Each row is a point on a landscape with many valleys, with its height.
A ball rolls from a point to the lowest of its 5 nearest points, and stops where none of them is lower. Distance is the straight distance between rows; heights are no part of it.
<462> (h 551): [ 33  -9  -3 -25  -6 -16 -17  -4  16  42]
<304> (h 590): [ 49  30 -26 -19   6 -20  16   1 -13  52]
<353> (h 615): [-15 -17  49 -15 -36  10 -18  19  25   9]
<449> (h 298): [-31 -23 -16   9   7  17  -5  15  17 -19]
<379> (h 645): [-49  -7  47 -15 -23  19   2   8  -9   9]
<581> (h 530): [ -2 -23  34 -15 -38  -7 -24  14  15  26]
<592> (h 333): [-38   4  27  16  18  31   7  -3   7  -5]
<391> (h 459): [-27  11  41  29  31  30  14 -23  -7 -19]
<441> (h 702): [-32   0  62 -12 -31  18   4  18   8   3]
<673> (h 324): [ 50  -4 -14 -15 -12  -4 -13   8  18  17]
<698> (h 639): [ 45  -2  29   5 -39 -28 -28  -1  21  24]
<272> (h 418): [ 23 -26 -44  -8   6  -5   1   1  -4   1]
<667> (h 698): [-40  -4  53 -19 -43   5  -5  20  -2  18]
<133> (h 362): [-43  12   1  32  32   7   9 -17   6 -31]
<194> (h 460): [-18 -31 -26  -4  -1  11 -14  12  13  -6]
<282> (h 522): [ 66  20 -22 -25 -12  -3  13   5  -5   4]
<54> (h 648): [-14 -10  46 -19 -52  -4 -16  15  17   7]
<523> (h 624): [-42 -14  23  -9   0  27   5   9  -5   1]
<543> (h 570): [-33 -32   3 -10 -12  11  -4   7   3   4]
<545> (h 545): [ 15 -14   8 -14 -23   1 -19  18  35   0]
<144> (h 52): [-44 -19   1  11  17  19  -3   0   1 -14]
<291> (h 247): [-50   0  22  29  23  23  13 -10 -10 -21]
<8> (h 275): [ -2 -14 -63  16  10 -31   0  -7 -18 -38]
<659> (h 295): [-29  27  42  32  44 -15  -4 -55 -24 -13]
<493> (h 557): [ 58  54  -2  -4  -2 -29  12   6   2  39]
<456> (h 234): [  9  -7 -48   3   5   5  14   5  -5 -44]
<241> (h 327): [ 25 -14 -53  -4   6  -1   0   1  -9  -3]
<233> (h 461): [ 33 -15 -34 -14 -12   6  -5  18  16 -13]
<81> (h 569): [ 52  51  -4  -8   6 -29  14   3  -5  49]
<219> (h 396): [ -9  21  55  20  27 -32  -5 -69 -45 -14]
<603> (h 195): [-57   1  31  19  28  20   4 -28 -18 -12]
<226> (h 379): [  4 -30  -2 -17 -24  -1 -24   2  13  19]
<476> (h 525): [ 19 -22  21 -13 -35  -7 -17  14  30  17]
<171> (h 531): [ 39 -16 -35 -17   3 -10   1  -2   1  22]
<355> (h 617): [-55 -26  25  -4 -15  17  -8   8  -3   9]
<668> (h 237): [-38   9  43  37  41  -4   1 -45 -29 -13]
<463> (h 360): [ 49  -7  -8 -15  -8 -21 -16   4  18  33]
<423> (h 485): [ 54  10 -22 -14   4 -12  -5  -4   7  39]
<401> (h 120): [-49   0  49  19  25  17  12 -24 -30  -8]
<743> (h 305): [ 13 -15 -61   3   6 -16   7  -6 -17 -19]
<708> (h 367): [-27 -11  -4  13   9  24   4  15  10 -30]
<402> (h 428): [ 41  -2 -40 -17  -4   3  13  11   0 -16]
<309> (h 88): [  1  -6 -35  15   8  10   1  12   4 -32]
<656> (h 559): [ 69  42  -5  -7  -2 -26   0   3   4  26]
<256> (h 314): [-56  12  23  40  40 -12   2 -33  -6 -15]
<460> (h 313): [ 22 -13 -34  -9  -3   3  -6  10  15   4]
<427> (h 361): [-12   3 -27  18   6  22   7  21   8 -36]
<758> (h 613): [-26  -1  39  -5  -9  23  -4  19  17  -5]
<364> (h 546): [ 57  39 -21 -24   4 -15  22   0  -8  21]
<413> (h 230): [  7 -14 -49  -1   9  -1  -4   4  -4 -24]
<371> (h 483): [ 47   8 -40 -20   7  -8  12   3 -21   8]
<102> (h 378): [ 43   6 -43 -13  -5  -2  21   5 -14 -34]
<751> (h 256): [-40  15  46  26  42  16   4 -36 -28 -16]
<586> (h 568): [ 38  81  14  27  -5 -50  19  -4  -7  31]
<122> (h 691): [-53  -4  58  -5   2  25  12   3 -29   6]
<654> (h 129): [-44 -13 -28  21   8  -4   0   2   0 -30]
<380> (h 296): [-47   7 -15  36  21  -7   4  -8   8 -25]
<281> (h 200): [-40 -15 -14  17  13  10  -6  -3   2 -20]
<117> (h 121): [ 24 -19 -20 -15 -13  -3 -19   6  20  20]
<457> (h 556): [ 52  45 -21 -22   2 -20  17   1  -5  39]
<5> (h 214): [  8  -3 -51  10   7 -10   8   1  -4 -40]
<546> (h 407): [ 41   1 -50 -12  -2  -3  26  -5 -21 -35]
<664> (h 508): [-19 -23   9 -12 -24  12 -17  15  14   6]
<498> (h 549): [-24 -15  18  -7 -19  15 -14  20  20  -4]
<488> (h 578): [ 62  28   6   6 -10 -30 -12  -1  15  41]
<589> (h 670): [-44   2  53  -3  -4  29  14   7 -17   3]

Where does a ball stop that starts at each point below?
<355>: <117>
<441>: <117>
<371>: <309>
<667>: <117>
<194>: <144>
<256>: <401>
<102>: <309>
<546>: <309>
<488>: <117>
<402>: <309>
